Points on a hilly landscape, in no order, each with its height.
From any point a ball rolls to the lowest of the 2 points nearest to it. It stops when none of these is lower. Distance is the straight distance between rows; heights are no part of it.
z681 height 54.8: [ 16  -7 -11   5   7   8   3   0  17  28  -8   4 -11  -8  12 -13  18  -7
  22  11  25  15 -16  20   3 -17  -4]
z676 height 51.4: [ -5  -3  -1   2   9   9  -5   0  18  12  -6  -4 -19   3  16  -2  18  11
   0   5   0  11  -1  22  -1  16   2]
z654 height 52.2: [  4  -3  -8   2 -15  14 -18  -6  14  19   1  -3 -23 -18  -1  14  27  16
   7   2   7   3 -17  -6   9  -5 -38]
z415 height 54.2: [ -1   9  -3  -4  22   4  -7  11   8  -1  -4   3   5   9 -11 -20  12 -18
   9  20  24  -2   0  28  -1  -1  17]
z103 height 34.8: [-16  23  -8  -8   0  12  -8  -7 -22   1  15 -17 -11  23 -11   0  -3   9
 -20  16   5  -7   5   0   0  -8   8]
z214 height 37.0: [ 12  -4  19  -2   4   1  20  15  -1   8  -3   5  18   0   2   1   3 -15
   3 -12  15 -10  -8  -3  -5  15   7]
z721 height 44.0: [ 24  -5   9   2   5 -19  13  13   1  -1  -9  23  14 -21  -3  -6 -12 -23
  19  -3   8   0  -1  -3  -4  -4  10]
z368 height 50.2: [-24   1 -12  -4  10  14  -6   3   0  -7 -10  -8 -15  21  15   1   7  17
 -24  -1 -21  13  16  11  10   7  15]
z600 height 46.4: [  6  -1  16   3 -14 -15   6 -15  13  13   3  -2  -8 -22  18  13  -8  -1
  13  -3 -11   2   1   0 -20  24  -5]
z437 height 20.2: [ -4  17 -15  -4   0  -8  -2 -12  -8  -7  -6   4 -15 -10   2  -6 -14  -2
  12  14 -20  13  24  14 -11   1  23]
z652 height 48.0: [-17   3  27   4  22 -17 -19   4  27  18  21 -11  -7  -3  10   9  -4   6
 -14  18  17 -13 -24   7   1  15   1]
z826 height 31.6: [ -6 -14   2   8   5 -23 -11  12 -12 -13   6  10   7   0 -13   0 -22   6
 -13  12   5  -1  -5 -15  30 -40  -5]
z618 height 17.7: [ 11   3  -8   1   6  -9  14  -7  -2  -3  -8   9  -9 -18  15  -6 -17  -9
  19   7 -15  17  20  14 -17   4  20]
z870 height 36.7: [ -4   8 -25  -6   5  17  -3   5  -6 -25 -12  11  12  10 -34 -19  24  -9
  13   3  -5  -5  11   7   7  -2   0]
z375 height 29.6: [ -8  13  -7  -2 -10 -13 -17  -5  -5 -17   6  13   2  -3 -37  -6   0   0
   1  12  -9  -8   5 -15   2 -12  -2]
z545 height 32.4: [  9  13  16  -2   0 -19   0 -15   1 -11  -2  -6  14 -15  -6  -2 -10 -14
  25  13  -5  -7  10  11 -30  33  20]
z746 height 29.2: [ -3   6 -22   8 -21  -1 -19 -13 -22  -9   7   7   0   4 -35  -5   0  13
  -4  -2 -17  -2   3 -31   6 -30 -16]
z888 height 41.4: [  7 -15   2   2  -1  -7  18   5   6 -10 -14  15  -1 -11  21   4 -11   0
   4 -15 -22  13  10  -3  -3  10   4]
z69 height 63.5: [ 15 -17  -3   7 -21  -6  12  -7  -3  -3  -5  11   0 -18   7  10 -13   3
   9 -28 -20   3  -3 -25   1  -5 -22]
z719 height 48.1: [  4 -10  -2  -5  30  11 -27  13  29   2   1  -4   1   7  -4  -2  23   7
  -6  10  20  -4 -12  19   6   1 -10]
z92 height 48.4: [-20  12 -15  -5   0  19   3  -8 -14   2  -5 -16 -18  23  21   0  -2  16
 -19  -1 -19  13  19  14  -2  12  19]
z431 height 45.1: [ 12   0  16  -5  20  -9  -7  22   9   1   0  10  20  -4 -18 -11  10 -25
   5  12  36 -13 -15   3   9  -7   6]
z631 height 55.5: [ 14  -5   3   1   4  -1   0   9  12  15  -4   9  -2 -12   1  -6  11  -7
  12  10  25   3 -16   7   4 -13  -8]
z495 height 42.8: [  0   4  23  -4  -1   6  19  11 -14   7  13 -10  28  20  -8   6  -4 -13
 -16 -14  22 -24 -11 -14  -3  10   4]
z915 height 19.5: [  6  10   2   1   3 -16   0 -12   8   8  -2   6 -10 -17   6  -7  -5  -3
  23  19  -4  11   8  20 -16  10  19]
z475 height 44.4: [ 18   0  10  -2  10 -13   3  18   9   1 -10  21  16 -15 -13 -12   7 -26
  21   4  22  -4  -9   4   1  -7   9]
z257 height 24.2: [  4  -2  -3   8   0   4   9   1   5  30   6  -5 -16  -7  20  -1  -5   2
   3  12  25  12 -13  14   6 -21   0]
z474 height 55.8: [  5 -20  -3   4  25 -11  -3  19  25  11 -14  12   0  -5  16 -17   6 -15
  10  14  21  18 -11  23  12 -23  16]
z248 height 46.2: [  2  -4 -11  -3   5  16  -4   6   7  -5 -12   6  -6   4  -4  -6  23   6
   4   0   1   7  -1   6   7  -1 -10]
z86 height 56.0: [-16 -27   0   9 -16   5   3   9   6   4  -1  -4  -4  -7  26  24   0  15
 -14 -23  -4  10 -10  -9  27 -12 -23]
z280 height 39.1: [  2  -6   2  -1   4  26  19   9  -1  10  -7  -5   7  14  12   1  20  -1
  -1 -17  10  -2  -6  11  -1  19  -4]
z245 height 58.0: [ -1 -18   7  10 -13 -12  -1   3  -2 -14   1  13  19   2 -17   1  -2   8
  -9 -16 -12  -6  -6 -33  10 -13 -17]
z227 height 32.0: [-13   9  -1  -1   3 -20 -16   4   8 -22   0  21   5  -9 -30 -11  -3 -10
   5  18  -4  -9   7   1   6  -7   9]
z473 height 50.6: [  5  -3 -28   4  -3   8  18  -6 -29 -19  -7   4  -2   9   4  -5 -25   2
  -2 -16 -28  12  23 -10   2 -15  11]
z189 height 14.3: [ 16  -7  -9   2  12   0  27   8   1   3 -16  11   0 -11  25  -8 -10 -13
  17  -6  -7  20  11  16  -7  -1  19]
z849 height 43.9: [ -7  -4 -11  -3   5  10  -4   7  -3  -9  -6   2  -8   9   1  -2   6  10
 -11   4  -3   8   2  -2  16 -14  -3]
z859 height 18.2: [ 23 -11  -8   3   5   8  32  13  -4  12 -17   8   7 -10  25  -1  -6 -13
  19 -20   5  14  -1   1   2  -6   3]
z932 height 56.1: [ 16   9  -2  -1  -5  11   9  -2  -6  23   4   0  -7  -7  -1  -3   6  -5
  15   8  26   0 -11   5  -6  -9  -7]
z166 height 59.7: [ 11 -11 -11  11 -18 -10   6 -20 -14 -19   2   3   8  -3  -2  -2 -23  -2
  -3 -28 -42   0  18 -34 -14  -1  -9]
z672 height 61.6: [-10  11  26  -4  -2  -7  11  -3  -6   0  11 -14  12  16   8   6 -14  -5
 -13  -5   0 -16   1  -1 -15  26  14]
z460 height 32.1: [  1  10 -11  -1  -9   2  16 -17 -18   8   6 -15 -19  -3  24   7 -29   3
  -2  -3 -18  13  21   4 -16   5  13]
z943 height 33.2: [  2  17 -15   2 -24  -4 -16 -20 -18 -11  10   5   5   2 -41  -6   1   2
   7   2 -15 -11   6 -26 -10 -10 -12]
z995 height 47.2: [ -3   2  25   4  -2 -21  -1   0  17  13   7   6  -8 -15  10   7  -7   1
   1   9   7  -4 -11  -1  -5  10  -1]
z557 height 33.5: [ 12  18 -10   1 -14  -6   6 -28 -20   6   8 -16 -18 -17   9   5 -25  -3
  12   8 -20  10  21   0 -26   7   7]
z776 height 31.7: [-15  16 -15  -6   3   8 -21  -3 -15  -1  14 -14 -14  16 -15   2  -7  13
 -23  20   7  -2   0  -9  13 -28  -2]
z842 height 53.7: [-15 -15 -21  -1   2  33  -9   6  -3  11   4 -24 -14  11  22  19   9  24
 -22 -11   6  10  -4   3  28 -20 -25]
z925 height 40.2: [ -2   7  -2  -1  -9   6   4  -2 -23 -12  12   0  20  21 -31  -8  -3  -2
 -10  -5   2 -16   0 -22  -4  -8  -4]
z471 height 52.6: [-20 -15 -18  -4  14  11 -15   9   8 -15 -17  -3 -14  11  15   4  11  22
 -25   1 -24  18  12   4  24  -9   4]
z612 height 44.2: [-20 -11  19  -3   2 -12  -7   4  18 -25  -4   7  14  14  -5   1  11   6
 -20  -7 -21  -8   4 -11   2  21   2]
z194 height 27.9: [ -6  14 -14  -8  15   6 -29   0  -1   8  16 -14 -19   5  -9   0  -4  10
 -13  31  23   0  -6   5  14 -33  -4]
z229 height 48.5: [-19  13  10  -2 -18  -7 -15 -20   8   4   0 -18 -11   7  12  14   8  13
 -15  -6 -24  -3   9  -6  -9  24  -3]
z577 height 56.8: [ -3 -19  12   7 -18  -2   7   6   4   5   3   2   3  -9  14  18  -5   6
  -9 -18   3  -2 -14 -16  15  -7 -22]
z505 height 56.7: [ -1  -7  -6  -2   0   6  26  -4 -16 -24  -7  -2  14  15  12  -1 -16  -3
 -11 -26 -34   4  23 -10  -9  14  13]
z786 height 61.3: [ -5   7  31  -5   0 -16   9   2  -5  -9  11  -3  27  14 -10   2  -9 -12
 -13  -5   3 -23  -2 -13 -14  23  12]
z117 height 26.3: [  3   1  -3  -1 -13  -7  -4  -4  -5  -7   1  10  -3  -6 -16   1  -1   5
   1   0  -9  -1  -1 -16   4 -11  -9]
z416 height 30.3: [-14  15 -10   1 -16   9   6 -17 -13  20   5 -20 -24   3  29  14 -18  14
 -12  -4 -15  13  13   5  -8   1   9]
z24 height 50.5: [  4  -7 -16  -1  -8  14 -11  -1   9   7 -12   5 -19 -11   1   7  25  17
   6  -4  -6  11  -8  -7  17 -11 -30]
z924 height 53.0: [ -4  18  -7 -10  -8  16 -17 -16  -8  -2  -4 -13  -9  11 -14  -1  27  10
   6   8  -7  -3   3   6  -9  18  -5]
z891 height 55.0: [-16 -27 -12   4  -4  25   4  13   0   4  -3 -14  -4   3  28  19   8  19
 -15 -21   2  13  -7   1  34 -16 -25]
z856 height 26.4: [ -3   8 -13   5  -3   6   2  -8   0  28   5  -7 -29  -4  21   0  -5  11
   2  14   8  18   1  16   1 -14   7]
z268 height 44.1: [-25  -2  10  -3 -10  19   1  -1   2  -1  10 -24   3  29  13  13  12  12
 -32 -20  -5 -12  -2  -5   2  23  -9]
z938 height 54.9: [  1  -5  -5  -2  23  -1 -10  17  14  -4  -9   8   1   1  -1 -14   9 -11
   3  16  20   6  -5  19  11 -20   8]
z409 height 22.5: [-16  24 -17  -4   3  -6 -17  -8  -5  -7  -2   3 -16  -2 -12 -11  -5  -1
   5  24 -10   7  20  21  -1  -7  23]
z308 height 46.0: [ 18  -7   6  -4  23   2  -7  23  13  16  -5   1  16   0  -9 -15  18 -27
  12  11  43  -4 -19  11   7 -16   3]
z727 height 50.4: [-10   3  -3   0  13  -3 -13  -1  16  -2 -10   3 -16   0   5  -8  14   7
   3  14  -8  13   8  26  -2  15  16]
z767 height 42.4: [-13   2   2  -6 -14  25  -1  -7  -3  -2   6 -20   5  26  -3   9  26  12
 -19 -18  -7 -13  -3 -11   0  18 -20]
z434 height 60.2: [  1  -6  11   4  -8 -25  -3   1   3 -21   0  22  17  -8 -21  -4  -7  -6
   1  -5 -15  -9   3 -20  -3   0   1]
z111 height 49.4: [ -6  -8  -2  -4  16  11 -24   6  20   6   6  -9 -11   1   5   9  14  15
 -17  10  11  -2 -10   5  12  -5 -15]
z370 height 43.0: [-11  -2  21  -5   0   0   1   2   8 -11   1  -4  13  18  -3   1  13   1
 -16  -9  -6 -16  -3  -6  -4  27  -2]
z824 height 30.5: [  9   6  -3  -5   7   9  10  -2  -2  -4 -12   4   8   2   0 -11  13  -8
  19   0   0   3   8  19 -14  20  13]
z526 height 37.7: [ -5 -23   5   4   8 -15   0  20   5 -19 -14  19   6  -4   5   0  -7   4
  -9  -2  -7   9  -1  -6  25 -19   1]
z984 height 57.6: [  0  -3 -14  -2  -2   1  13 -10 -14 -33  -6   5  21  10 -12  -9  -7  -5
   3 -19 -38   1  26 -12 -12  13  11]
z133 height 54.0: [  5   7  12  -5   9   9  -7   5   2  10   9  -7   6   9 -14  -2  18  -6
  -1  10  30 -18 -16   7  -5  11  -9]
z188 height 33.7: [  3  10   6   0  -4 -15   5 -21  -7  -3   3 -15  -8 -13  17   4 -25  -4
  10   7 -22   7  19   5 -27  22  19]
z874 height 55.9: [  3  -7  25   0   0  -6  -2  13   3   8  14  -1  15  -3 -14  10   0  -6
 -11   1  30 -22 -27 -19  10  -7 -19]
z851 height 52.4: [-17   2 -20  -2  -9  39   1  -1 -14  15  10 -27 -16  19  16  16   7  17
 -24 -11   9   4  -4   2  16 -10 -15]
z272 height 43.3: [  9   2 -12   1  -5   9  16   2 -28 -14   1   7  18  15 -21  -8  -9  -7
   0 -13  -1  -5   4 -17  -1 -15   0]
z477 height 43.8: [ 14   3  12  -4   4   7  25  15 -25   2   4  -2  30  18 -12  -2  -8 -21
  -8 -14  22 -17  -3 -14  -1  -1  14]
z457 height 26.7: [ -1  -7  -8  12  -8 -14  -8   3 -24 -15   9  11   9   5 -24  -7 -22   4
  -8   1   0  -4  -1 -22  19 -38  -3]
z112 height 52.0: [ -3  16  -1  -7   0   9 -17 -11   1  -9  -6  -6   2   6 -20  -9  26   2
  17  12  -1  -8   5  18 -13  26   3]
z225 height 45.3: [ 19  -7   4   2  -1  -6  10  -8  20   8 -16  14  -5 -25  13  -2  14  -1
  34  -3 -11  12   0  13 -17  25  -5]
z640 height 42.0: [ -9  -3  24  -4  -1  11   9   9   2   3  10 -12  18  19   2   9  10  -3
 -19 -13  16 -21 -13  -7  -2  24  -7]
z699 height 45.6: [-16  -8   3  -4   1  -2 -13   2  13 -15  -9   7  -2   8  -2   3  17  13
 -15  -4 -23   3   7  -7   7  11  -1]
z598 height 53.2: [  0  15  -4  -8  11  12 -11   2  -4  -4   4  -4   4  14 -22 -12  18  -7
   4  17  20 -11  -5  14  -6   4   3]
z62 height 49.7: [-11  -2  12   1  16 -13 -21   3  28  -3  -3   6 -13  -5   3  -1  13   7
  -3  15  -4   3  -2  14   2  16   6]
z971 height 49.9: [  3  16 -26  -7  -7  12   9 -19 -30 -21  -3  -7   2   9 -14  -7  -9  -5
  11  -4 -25   2  28   1 -14   4  14]
z898 height 46.9: [  4   8 -21   1  -8   4   9  -9 -27 -17   3   4   4   8 -14  -7 -19  -1
  -2  -9 -20   0  16 -12  -6 -11   9]
z647 height 61.9: [-18  11  19  -4  10   2  11   7 -10   2  13 -14   8  25  10   2 -15  -2
 -25   2  10 -14  -3   2  -4  15  22]
z45 height 62.0: [ 11 -13 -17   8 -12   1  12  -7 -12 -16  -9  12   5  -5  -1  -1 -11   5
   5 -29 -32   8   9 -26   3  -6 -12]
z253 height 42.9: [ 15 -15   5   5   2 -14  18  14   1  -6 -14  21   6 -15  10  -1 -15  -8
   8 -11  -5  10   1  -5   5  -9   7]
z664 height 33.3: [-10   7   6  -1  16 -24 -12  15  14 -18  -2  21  10 -12 -23 -15 -10 -22
   4  21  11 -10   3  11  10 -12  20]
z489 height 55.6: [  5 -15   4  -7  22  20 -11  19   7   9   8 -16  14  11   1   9  10   3
 -15   1  36 -13 -20   4  19 -18 -20]
z689 height 20.5: [ 34  -6  -1   4   0   1  26  13 -11  17  -9   9  12 -15   7  -3  -9 -21
  23 -16  18   4  -6  -7   1 -16   0]
z276 height 51.3: [ -8   5  -1  -3  10   7 -23  -5  14  -6 -12  -5  -8   6  -8  -7  31   9
   8  10 -10   4   5  27  -8  31   7]
z21 height 46.3: [  6   1   8  -3  -7 -22  -8 -10  15 -17 -10  16   2 -25 -10   0   4  -5
  23   4 -22   1   9   2 -15  23   2]
z901 height 55.1: [ -6   1 -14  -3   3  -3  10   2 -10 -29  -9  15  15   3 -18 -11  -9  -9
   4  -6 -23   0  23   2  -3   2  19]
z794 height 36.2: [ 17   2   7   0   9   1  23  14  -9  10  -4   5  12  -1   6  -5  -9 -19
   8  -4  17  -1   0   4  -6  -1  16]
z724 height 46.7: [  2   9  -5  -4  -8 -16  -8 -15   2 -27  -9  12  10 -19 -24  -6  -1 -11
  24   5 -26  -7  21   4 -15  18  11]
z710 height 45.9: [ 19  -1  11  -1  -9 -16   5 -16  10  -3  -8   7   0 -29   4   4  -1  -9
  30  -2 -18   4   7   0 -26  27  -3]
z602 height 45.8: [-22   7   3  -1   5  28   8   3 -10  14  17 -31  -5  31  18   9   0   8
 -29  -6  15  -9  -5  14  -2  16   6]
z213 height 47.5: [ -4   6  29   2  15 -21  -4   9  14  13  16   0   3  -6   0   2  -9  -7
  -6  17  24 -14 -20   1   1   7   7]
z82 height 22.1: [  5  15  -5   4  -6   7  -1  -6  -6  34  18 -11 -21  -6   5  -1  -7   0
   6  22  36   5 -15   7   0 -30  -8]
z893 height 52.5: [  2  -8 -14   7   8  21  -2  -5  21  26  -3  -9 -23   0  17  -5  28  12
   7   0   9  15  -9  27   1   8  -8]
z247 height 21.8: [ 21  -4   3   7  -7  -4  18   9 -17  17   2   4   4 -12   8   3 -23 -11
  10  -6  21   2 -11  -7   4 -26  -3]
z200 height 56.9: [ -4 -23  13   2   4   5   3  22  -8   9  10 -12  17   4  10  17  -7   1
 -18  -6  31  -7 -19  -6  31 -25 -19]
z976 height 14.7: [ -5 -11 -21  14 -12  -4 -10  -2 -26 -17   3  13  11   8 -27 -10 -12  13
  -4  -6 -17   4   6 -29  16 -38  -9]
z48 height 56.2: [ -4 -16   6   2  16  14  -1  19   4  20  10 -18   7   7  19  12  -2   4
 -17  -1  37  -3 -20   9  21 -17 -11]
z291 height 53.8: [ 11 -12 -20   7  14  15  -3  -7  27  35   0 -10 -22  -1  14 -12  26   2
  12  12  24  17 -18  33   2  -8  -6]
z127 height 54.5: [-12 -18  -8  -6  23  14 -20  12  19 -10 -10  -4  -9  13   9   4  20  20
 -21   1 -10   8   3  10  18   3  -5]
z6 height 53.1: [ -3   3   1  -3   5  -5  12   9 -12 -19  -3  11  18   9 -13  -8  -9 -11
  -6  -2  -2  -7   9  -2   0   0  18]
z643 height 23.5: [  9   1  -4   3 -11  -4  10   2 -14   3   0   8  -7  -7   0   1 -18   0
   3  -2   3   3  -2  -9   5 -21  -4]
z882 height 64.2: [ 26 -12 -11   6 -18   6  20  -3  -7   7 -10  11  -6 -24   9   8  -8   1
  25 -24  -5   9  -7 -16   4 -11 -27]
z171 height 60.6: [ 10   3  20   1  -3 -29   4   1  -1 -10   5  17  13 -15 -13  -1 -23 -14
   7   2  -3 -11   0 -13 -13   6   7]
z750 height 49.2: [-18   5  14   3  22 -25 -32  -2  33  10   9   0 -22 -11   9   3   2  12
  -7  28  -1   3  -9  12   4   8   6]
z759 height 40.7: [  1 -13  -8   1   9   2   8  18  -7  -9 -14   8   1   4  10  -6  -5   1
  -3   0   3  13   1   4  21 -24   6]
z387 height 65.7: [ 24   2 -12   1   3  -8   2   1  10   9 -15  24  -3 -23  -4 -18   7 -19
  39   9  12  13  -6  12  -4 -19  -2]
z878 height 64.9: [ 26  -6 -10   4 -14  -1   8   1  -6   0 -10  20  -3 -20  -9  -2   1  -1
  23 -11   0   3  -8 -16   7 -19 -24]
z335 height 54.7: [  0   9  20  -2  -7   1 -12  -5   9  15  14  -9  -4  -2 -10   8  15   3
   1   8  20 -18 -19  -3  -8  16 -18]
z960 height 57.1: [ -3 -13  19   9 -26 -14   9   0   2   2  11   0  10  -9  12  20 -23   0
 -12 -27  -2 -10 -10 -25   3  -3 -16]
z313 height 65.3: [ 31  -3  -5   3  -7 -12   6   1   5   3 -12  26  -1 -31  -8  -5   0 -12
  35  -3   4   6  -7  -6  -3 -13 -15]
z461 height 39.5: [ 11  -5  -1  -4  -3   3  16  -3  -2 -13 -12   9   7  -3   3   0   2  -5
  12 -15 -19   2  10  -5 -10  19   1]
z715 height 54.6: [  4 -14  -1  -5   4  22 -11   9   9   7   6  -8   4   3  -5  11  20   9
  -9  -2  22  -9 -19  -5  15  -8 -33]
z256 height 33.0: [ -1  12   8  -4  -6 -13  -6 -23  -1 -14  -6 -15   2  -9   4   1  -6  -1
  18   9 -22   1  19  10 -28  34  20]
z890 height 53.5: [  2  -6   3   3  -5  14 -13   0  17  22  11  -8 -10 -12   2  15  17  10
  -1   5  24  -5 -23   2   5  -5 -30]
z47 height 59.2: [-10 -12  15  12 -10 -31 -10   1   4 -20   8  18  22   1 -24  -4 -12   4
 -13  -7 -16 -10  -2 -35   7 -13  -8]
z78 height 20.8: [ -1   4   3   8   9 -20  -3  -9  23  22   3   8 -22 -19  16  -8  -3   3
  14  26   4  15  -3  22  -7   0  17]
z354 height 48.2: [  6  -5 -12  -3  -8  14   6  -1   1  -4 -14   9  -7  -2  -2   1  17  10
   9 -13 -13   9  -2  -9   7   0 -19]
z465 height 51.5: [-16   1   7  -1  -1 -12  -1   0  -5 -24   6   5  16  15 -17  -4  -8   0
 -17  -1 -15 -10   7 -16   0   1  11]
z146 height 28.6: [-13   8  -5   7 -10   2  10 -12  -1  29  13 -14 -28  -6  33  11 -17  14
  -5   6  -2  16   3  13  -5  -2  11]
z803 height 57.5: [  5  -4  17   8 -20 -16  16  -8  -9  -1  16  -7  10  -4  12  13 -34  -9
 -13 -25  -9 -12   1 -24 -11   2  -4]
z388 height 55.3: [ -3   2  26   0 -11  -8  -7   0   7   3  15  -2  12   2 -17   9   6  -1
 -10  -1  15 -24 -20 -22  -2   7 -21]
z973 height 51.2: [-14   8 -17  -2 -19  34  -1 -10  -9  18   6 -23 -20  12  13  17  17  17
 -12 -14  -1   3  -4   0   2   6 -19]
z601 height 38.0: [  5  -5  12  -2  -1   7  16   5   5   6  -8   2   5   0  14   3   5  -3
   4 -13  -1  -2  -2   4  -7  21   0]
z841 height 47.3: [-24   5   5  -2  -9  -9 -13 -11   6 -12  -4  -7  -7  13   7   8   4  15
 -26  -6 -32   2  14 -10   1  14   4]
z443 height 34.9: [ -6 -25   8   3  10 -17 -11  17   4 -12  -2   6   5  -5   1   6 -12  10
 -14   8   3   5  -7 -10  33 -30 -11]
z481 height 47.0: [-20  13  -6  -2   0  24   8  -7 -13  17   8 -25 -17  23  20   3  -1  13
 -17   1   2   5   6  18  -6  12  15]
z680 height 49.3: [-26   4   4  -1  -1  -5 -10  -4  -1 -18   7  -7   5  24 -10   1   2  12
 -29   0 -20  -6  10 -16   4   4   6]
z709 height 34.6: [  1   7   2   1   6 -21   4  12  -2 -10  -1  19   3 -10  -8 -11 -22 -15
   7  14   9  -1   5   5   4 -18  21]
z917 height 49.6: [-15  10  -4  -4 -23  14  -9 -16  -2  10   2 -18 -14   9   9  16  15  16
 -14 -13 -17  -1   4  -7  -3  14 -16]
z677 height 48.6: [ -8  -3  16   2  25 -17 -26   9  29  11  13  -3 -11 -10   5   7  -2   8
 -10  23  18  -4 -18   7  10  -6  -4]
z804 height 44.7: [ 19  -8  11   1   9 -15  12   2  17   2 -13  19   7 -24   9  -5   2 -14
  27   2  -2   9   5  15 -14  19  15]
z514 height 47.1: [ 14 -12   0  -6  34   8 -21  19  28   9   0  -4  10   4  -6  -9  22 -10
   2  13  35  -6 -19  19   5 -11  -6]
z252 height 28.0: [ -8  16 -18  -2  -1   8 -18 -18  -1   9 -12  -9 -25   1   3  -4  20  15
   9  16 -14  15  12  23  -7  14  10]
z953 height 31.8: [ 17  10  11  -8   3  -6   9  -2  -5  -5  -4   4  19  -8 -11  -7   1 -18
  24   2   7  -9   6   9 -22  23  14]
z997 height 60.9: [ 12   3  29  -2  -3 -25  12  -2  -4 -10   8   3  27  -4 -10   2 -19 -21
   1  -9  -1 -21   2 -17 -20  21  10]
z369 height 51.9: [ -4  20 -17  -9  -7   5   1 -23 -22 -16  -6 -19  -4   5   0  -4  -9   2
  10   6 -26   7  29  11 -21  19  23]
z821 height 24.6: [  5  14 -12  -3   0   1 -18  -2  -5  17  11  -7 -21  -7  -7  -5  -4   3
   2  29  29   5 -12   3  10 -41 -13]
z867 height 46.8: [ -2  -5  22   6 -21 -18   0  -5  19  15   7   3  -9 -23  17  17  -8   5
   2  -6  -2  -1 -11 -11  -5   9 -14]
z424 height 25.2: [-16  20 -16  -6   3   9 -17 -12  -5  -8  -7  -7 -13   9  -9  -8  13   6
   2  15 -14   4  18  21  -4  11  17]
z402 height 37.2: [-13  16   0  -7  -1   6   3  -2 -21 -10  13  -9   8  25 -17  -4  -6   1
 -19   6   5 -12   5  -8  -3  -2  10]
z136 height 31.1: [-10  10 -19   1   4  22 -19 -17   6  17 -12 -20 -27   9   9  -2  31  23
   2   7 -12  16   6  29  -6  24   3]
z832 height 44.3: [ 23  -4  11   2   8 -24  15   3   5  -4  -6  17  12 -28   3  -6 -18 -26
  26   1  -4   4  11   5 -17  10  19]
z201 height 40.6: [ -3  -6   4  -3  -8  22   7   4   0   1  -2  -4   7  14  -2   8  20   5
  -7 -17   3  -9 -10  -8   3  13 -20]
z532 height 32.6: [  3  13 -17  -9   1  14   4  -4 -10 -16 -12   5   5   7 -16 -12  14  -5
  18   0 -10   1  12  13  -7  11   7]
z100 height 35.4: [  6   9   4   0   5 -10   9   5  -3   6   2   7  -1  -6   4  -6 -14 -11
   6  12  13   3   1   9  -6  -8  17]
z19 height 45.0: [-28   7  11  -1  -2  19  -8  -4   5  14  19 -32  -9  24  17  17   6  12
 -30  -9   6 -11  -8   9  -1  24  -3]
z406 height 58.2: [  7  -5   2  11 -16 -17  11 -16 -17 -12  13  -5   6   0   5   4 -38  -7
 -14 -21 -28  -6  15 -29 -14  -3   0]
z30 height 65.9: [ 25  13 -10  -2   2   0   7  -2   0  22  -3  10  -2 -11  -7 -19   5 -24
  35  16  29   6  -9  15 -11 -21   4]
z221 height 56.6: [  6 -15  13   5  -4  -6  -1  11  -4  -4   6   8  19  -1 -19   5  -1   1
  -8  -5  14 -12 -16 -25  15 -18 -19]
z687 height 54.1: [  2 -11 -13   3  -9  11  28  -1 -22 -12  -6  -4   2  10  19   6 -25   2
 -11 -29 -27   9  16 -14   0  -3   4]

Where does a ball stop that starts at each point below?
z602 | z189
z313 | z841
z888 | z189
z577 | z841
z672 | z598
z477 | z189
z48 | z976
z200 | z976

Call two points neighbours if one is among the 2 nearest of the other. Go from one point of each pair to the other, from neighbour to neighbour, staying as low as possible. Name the highest point that can't be avoided.
z82 / z824 | z188
z640 / z189 | z477
z976 / z189 | z943
